Each row is a point on a landscape with many valleys, with its height.
A ball rolls from a point to the lowest of its 2 nearest points, and stops where none of them is lower. Distance is the straight distance between rows; heights are no part of it.
Q406: [  2 -18  -1  12   6  -2 -26   6  28   5  16  -2  19  -3  -7 -21   8   4
  -2 -11  -5 -15 -23  -2]  (h 469)
Q135: [ 20  -3 -14   4   9   6 -22   7   1  12   7   1  -1   1   5  -7   4  10
   3   1   1  16 -16   2]  (h 528)
Q897: [  6 -32  31  14  -6 -15  -2  12  18  -2   2 -11   4   5 -21   2  -2 -17
 -30   5  11  -1 -11 -19]  (h 855)
Q72: [ -9  10 -22 -11  17  23  10 -14 -27  -5  -8   5 -12  14   6  33   1   7
  18   8 -16  -2  17  18]  (h 530)
Q351: [-41   5 -11 -10 -10  19   1  12 -14 -19 -11   1   7  16  16  24  -3   2
   2  18 -24 -23  -2 -13]  (h 334)
Q830: [ 17 -10 -19 -26  -1  -5   0  -7  -5 -12  12  13 -18 -15  -1  -6 -12 -10
   4   0 -10  26   0  28]  (h 564)
Q265: [ 14   2   2  -3  21  29   1  19  -4   6  -2  18   7  11 -17 -16 -23  16
 -28  -8   0   4   6  12]  (h 574)
Q107: [-28  12  -1   6  -6 -11  18 -18 -14  -1 -27  -6  -5  16  28  25  -4  27
   6  15   4 -11   6 -13]  (h 321)
Q358: [  7   4   3  21  10  21 -10  32   6  21   1   2  19  12 -15 -17  16   6
 -25  -5  -5  14   3 -20]  (h 295)
Q954: [  0 -10 -29   8  -5 -31  -8 -14  11   0  32  13  -1  -4 -23  -6  33 -11
   1  -8 -18   0  -8  10]  (h 682)
Q274: [  8   1  -3   9  10   0 -25  -1  19   8  17  -5  10  -4   1 -12  13   8
  13 -11  -3   7 -17   9]  (h 500)
Q35: [ 12 -31  27  18   3   2  -4   7  10   8   2 -16   2   4 -17  -8  13  -6
 -34   6  15   9  -1 -34]  (h 841)
Q962: [ -4   7  -3   8  -3  -3   2  -3 -20   3 -31   9 -21  12   4  26  16  -3
  -1  16  15  -6  19  -8]  (h 523)
Q213: [-32  11   5  -8   8   8  37 -26 -16  -3 -23  -7  -2   6  21  17 -14  23
  11   5  -2  -8   6 -10]  (h 423)
Q976: [-26  19  -3 -15  11   2  16 -31   4  -4   0 -21   3 -20  20   8  -5   2
  24   2   2  13 -27  -9]  (h 622)
Q750: [ -1 -18   7   6  -5   0  11  10  -5 -19   1  -3   0   2  -3  -2 -29  -9
 -26  -5  14  -8 -26   5]  (h 759)
Q300: [ -2  -5  14   5  21   8 -15  -5  25   7  11  12  30   0  -1 -19 -26  15
 -21 -10   1   4 -18  13]  (h 571)
Q839: [ -7  20  10  -8  -9   5  27  -6 -11 -12 -15   2  -8  -2  17  -2 -26  -6
  10  -7   0 -11  15   0]  (h 607)
Q646: [-22  12  23  17   3 -21  -9 -13  12   2   1 -17   7  -3   7   6  12  -3
  10  -2  21   2 -12   7]  (h 642)
Q639: [ 27  -5  15  -7  12   4  -8   5   0  12   4   5 -18   2 -10  -4   1  -3
   6   2  15  17  13  16]  (h 360)
Q774: [ 22 -35  16   4   5  16 -13 -13   3  16   6 -16   4  -6 -12 -12   8  13
 -33  10   9   2   8 -38]  (h 826)
Q427: [-20   9  31  28  11  -9  -1   1   3   2   4 -14  14   5  -1  -1  -2  -3
 -11   1  21  12 -14  11]  (h 612)
Q267: [  1 -11   0  14  13  16   2   4   3   5   4  14  32  -2  -4  -5 -33  16
 -35  -7   7   7 -24  12]  (h 550)
Q562: [-23  25  -1   7   3  25  23  10 -18  -5   0  -2  12   9  -2   5 -18   3
 -14   1  -7   4  -3  12]  (h 494)
Q335: [  6  -1 -13   8   2  -2   0  -6 -26   7 -15   7 -22   4   0  23  27  -8
  -5  23   8  25  19  -8]  (h 479)
Q582: [-32  20  23   3   0 -22  12 -16  18  -1  -8 -18  14 -11  10   0   3   5
  12  -5  16  -2  -2  -2]  (h 675)
Q197: [ 16 -14  28   1  14   4 -13   9  15  12   8   2  -5   8 -16 -15  -4  -1
  -5  -2  10   8   3   8]  (h 397)
Q416: [ -9  -4  13   0  -5   0   4 -13   0 -25   5  -6  -8  -6   5  -5 -24  -9
  -6 -11  11  -7 -31  10]  (h 744)
Q623: [  6  11 -32   0 -11   9  -7  25  -2  -1   7  -8   1   0  15 -13  -1  -5
  20  -8 -19  -9 -13 -22]  (h 590)
Q701: [ 17   3 -15 -26   7  33 -17  14 -17   1  -8   7 -20   9 -21   5  11  17
  -7   3 -10  -5  13   0]  (h 611)
Q141: [  5   9  -5  -2  -6  -3  -5  21  13  -5  14  -7  17 -12   1 -25   6 -11
  32 -15 -16 -13   0   1]  (h 591)
Q281: [ 16 -14   5  -8  -3  11  -3  24  -8   1   2   2 -12   6 -13 -16  -7   0
 -21  -1   6  -3  -1 -17]  (h 620)
Q205: [ 19   0  -4 -21  20  34  -9  17 -12   4  -9  13 -10  14 -25  -8  -8  21
 -21  -8  -1  -8  15   9]  (h 592)
Q354: [ 30 -17   5 -11   1  -7 -11   3  -5  13  11   4 -18 -10 -15   0  16  -3
  -5   9   7  24  12  -3]  (h 402)
Q725: [  6  19   6   4   4   0   2   8   6  17   5  -5   8  -3  11 -12   7  -2
  37  -1  -8   6  30   7]  (h 262)
Q990: [-21  -1  -4 -19 -20  11   0  10  -6  -7 -25  15 -11  17  16  21   8   4
  10  17 -18 -23  25 -18]  (h 115)
Q776: [  1 -19   3  -5 -10 -10 -11 -12  19  -8  19   0 -10  -2  -1  -1  -9  -5
  -3  -8   8 -12 -30  10]  (h 728)
Q996: [  5 -37   6   1  10   2  -2  -4   1  -4  -3  -1   5   3  -8  -5 -31   2
 -27   1  16 -11 -24   2]  (h 772)
Q439: [  2  12  -2   5  -3  -6  -9   6  13  -5  17   1  19 -10 -14 -22  31  -6
  33  -4 -14 -19   1   9]  (h 627)
Q951: [ 15  -7  -3  23 -18 -22   4  -6  12  -7 -23   0  21 -12  11   3  44 -15
  11  -2  12  -7  14 -29]  (h 221)
Q770: [ 21 -41  10 -23  11  -5 -17 -24  13  14   3  -5  -7  -7 -20   4 -12   7
 -19  20   9  -7  -4  -2]  (h 797)
Q575: [-27  17 -11 -10  -5 -17   6 -36   4  -8  11 -12  -3 -24  15  15   4  -1
  15   0   4  13 -28   8]  (h 584)
Q126: [-20  15   8  14 -10 -29   6   4   8  -4 -12 -14  28  -9  11  -7   8  -1
  12  -4   5 -12   2 -14]  (h 717)
Q833: [-13   9   1  22 -18  -5   7  25  -7  -1  -8  -2   5   6   4   1   2 -14
 -19   0   3  -4  -2 -21]  (h 707)
Q96: [-19  18  -3   1   5  -2   0  -5   1  -5   9 -24   9  -9  19  -5  -5   1
  15  -5   2   3 -24  -6]  (h 661)
Q609: [ 12   1  -8   5 -23 -33   4  -4  -1   8 -25   9  -6  -2  23  14  10   0
  10   6   3   3  20 -15]  (h 417)
Q493: [ 25 -42  22  -4   2  -3 -17 -24  11  13   7 -20  -8  -9 -19   1   6   7
 -24  22  10  -1   4 -22]  (h 812)
Q649: [-35  15   9   8 -17  -8  20   0  -3   1 -31   1   9  23  16  20  -3  28
 -11  11  -7 -13  18 -15]  (h 182)
Q961: [-13  15   8  11  25  10   6 -22 -19  -5  -8 -19  -1   1  10  10  -7   7
   8   4  20  12 -18  18]  (h 532)
Q634: [  3   8  -5 -18 -16 -13   8 -17   7  -9  15  12 -15 -18   6   0  -8 -16
  18  -7 -10  14   6  23]  (h 536)
Q337: [ 12 -24 -13 -14  -4  -8 -17 -22  25   6  26  12  -9  -7  -8  -5  -9   1
  -5  -8  -4  -6 -21  12]  (h 716)
Q73: [  1 -11   8  15 -25 -11  10  29  -2  -7  -1  -1   5  -1  -8   3  -2 -19
 -34  -4   8  -6 -10 -31]  (h 679)
Q269: [  4   4  -6  -9 -18 -31   3  -8   4   0  -3  10  -8 -16  19   8   1 -11
  20   1   1  10  16   9]  (h 491)
Q189: [-25  20   6   2  22  14  28 -25 -21  -5 -18 -18   2   2  11  11 -14   7
   6   1   7   1  -4   5]  (h 489)
Q223: [-13  10 -12  -7   1   8  21 -17 -23  -4 -18   8 -16  10  14  29  -4  12
  19   9  -5 -13  24   7]  (h 492)
Q43: [ 21 -12 -11  -6   9  -3  -4   0 -31   1  -6   5 -22  -4 -14  12  17  -4
 -11  16   8  29  11   2]  (h 444)
Q449: [ 19   6   0   0  15  18 -15  17   6   8   4   8   7  10   1 -22 -16  15
  -7  -8   0   7  -7   6]  (h 554)
Q723: [ -3  16  -6  -6   1   6  15  -7 -13  10  -6   4 -10   5  22  12  -8   5
  25  10  -8   3  25   4]  (h 438)
Q31: [ -5   7   0  17  -1  24  12  18 -10   5   6   7  19   5 -13   5 -22  11
 -29  -5   3   9 -15  16]  (h 527)
Q208: [ 17 -15   6  -3   0  -9  -6  -3  34  11  31   6  -3   8 -31 -18   9  -6
   6 -19 -10 -28   4  10]  (h 468)
Q849: [-14   5 -15  -1  -9 -29   0 -24  -3 -12   6   1  -8 -16  18  15   3 -11
  10   7   4  21 -14  18]  (h 547)
Q276: [ -7   5  19  13  19   8 -11  -2  10   1  10  -7  16   4  -1 -14 -12  11
  -9  -8   8  15 -21  19]  (h 589)
Q499: [  0   9  -9  -2  -4 -15  13  -2   0  18   1   1   5  -7  23   4   2   7
  37   5 -17   8  31  -3]  (h 361)
Q887: [-23   1  -6 -17  -9  24  -9  20 -10 -18 -23   3  -5  13   1  19  14  -6
  -2  20 -17 -14   7 -14]  (h 237)
Q709: [ 19 -37   1  -9  14  -3  -8 -16   2  -3   3   0 -13  -3 -11   8 -19   4
 -10   5  19  -6 -19  13]  (h 784)
Q30: [  8   3  17  22   7   5  -6  35   7  19   9   0  20   7 -16 -21   4  -6
  -9  -7  -2  16  13   1]  (h 235)
Q42: [ -3  19   9  -6  12   3  -2 -27   5   5  14  -2  -4 -12   5   1   2   2
  23  -1  -3  29   1  32]  (h 258)
Q76: [-35  15 -12 -18  -1  28  17   3 -18 -18  -2   0   5  13  15  12 -17   7
   8   2 -26 -18   1  -5]  (h 409)
Q967: [ -2  14   9   0 -17 -19  14  -1  -7  -6 -24   1  -4   3  25   5 -17  -3
   0  -2  14 -14  11  -8]  (h 609)
Q880: [ 20   1 -26  -1  -2   6 -23  22  14   1  12  -4  15 -11   6 -26   4   5
  19 -15 -19  -8 -17  -7]  (h 544)
Q383: [ 26   3 -24 -20   6   7   0   9 -15   4   6  13 -17  -3  -1  -4  -5  -3
   8   6 -11  28  14  15]  (h 585)
Q532: [-15  11   4   2   8  -1  -3 -34   1 -10  10 -13  -6 -12   7   8  -1   2
  10  -1  16  11 -30  21]  (h 565)
Q162: [ -6  21   5   1   8  -7  -5 -28  19  12  32   3  -2  -6 -12  -2  17   2
  16 -16  -6  11   3  29]  (h 312)
Q636: [  5 -29 -26 -10  -9 -28 -16 -15  17   1  30  14 -13  -8 -17  -4  13  -7
 -14  -5 -16   4 -16   5]  (h 702)
Q98: [ -2 -12   0  -3 -17  12   4  29 -13  -6  -5   4  -8   3 -21   0  -2  -2
 -41   2   3  -9  -6 -23]  (h 647)
Q138: [ 19 -15  24  -8  -1  -6 -12   5  26   8  21   2  -9   2 -21 -15   5 -11
   7 -10   0  -4  10   8]  (h 432)
Q12: [ 12   6   8  -2   8  -8  -3  -9  -4  11   6   8 -13  -3   0   7   5  -9
  15   6  10  26  17  27]  (h 316)
Q263: [ 30   1 -30 -26  10  17 -12   9 -20   8   3  15 -19  -3 -14  -1   9  17
  -7   8 -12  16  12  -1]  (h 606)
Q931: [  3 -22   8  14  -8 -14 -13  14  21  -6  10  -8   8  -5 -11 -13  12 -13
  -3 -11   0 -15 -20 -13]  (h 427)
Q5: [  6   6  15   7  -4 -14   3   3 -10   3 -22   6 -15   8   8  11   1 -11
  -3   7  23  -3  15  -5]  (h 563)
Q594: [ 19 -18   7 -11   9  14  -6  23   3  14   7  10   9   4 -17 -21 -20  12
 -30  -2   1  -1   8 -12]  (h 596)
Q955: [  8   9 -27 -17 -10  17  11   6 -17 -17   1  -1 -19  -1  14  -2 -23  -8
  11  -4  -7 -12 -11   0]  (h 677)
Q385: [-19  10  -4 -11  -8   8  25 -10 -17 -18 -35   6 -11  15   8  22 -14   1
   3  -4  -4 -29  23   6]  (h 538)
Q657: [  6   4 -20   9  -3 -14  -9  -4  10  -2  26  11  16 -10 -24 -11  44  -6
  22   2 -18  -7  -3  13]  (h 657)
Q226: [ -8  12  -4  -7   2  22  27  -7 -22 -21 -21   0 -15   4  -4   9 -22 -11
   2 -17  -9 -19  15  12]  (h 570)
Q882: [ -9   9   4  29 -17 -16   9  21   1   1 -18  -7  24   0   8  -5  16 -14
  -4  -4   1  -9  11 -27]  (h 735)
Q584: [  5  -9   7  17 -14 -24  -7   4  15 -12  -4  -4  16  -8  -4  -3  32 -22
  10  -7   7 -17  -4 -18]  (h 346)
Q506: [ -9  18 -19  -6 -15   7  11  17  -8  -6   0  -2  -8   7  22  -1 -15  -7
  10   0 -12 -15   3 -17]  (h 640)
Q771: [ 10  -6 -15  15 -24 -40   0 -13   5  -1 -24   4   8 -14  18  14  32 -10
   8   4   1  13  16 -19]  (h 338)
Q921: [-18  19  -8  -8   6  35   6  11 -15 -12  -8   1   1  21  -2   6  -9   6
  -4   1 -19  -8   4   9]  (h 459)
Q861: [  6  12  15  15   8   3  -4  29   7  14   2  -3  17   4  -6 -25  12 -10
  19  -5  -4   1  25   1]  (h 147)

For each start below, name the point where the ball stops.
Q96 -> Q649
Q774 -> Q880
Q776 -> Q880
Q833 -> Q951
Q967 -> Q42
Q701 -> Q951
Q646 -> Q990
Q839 -> Q861
Q263 -> Q951
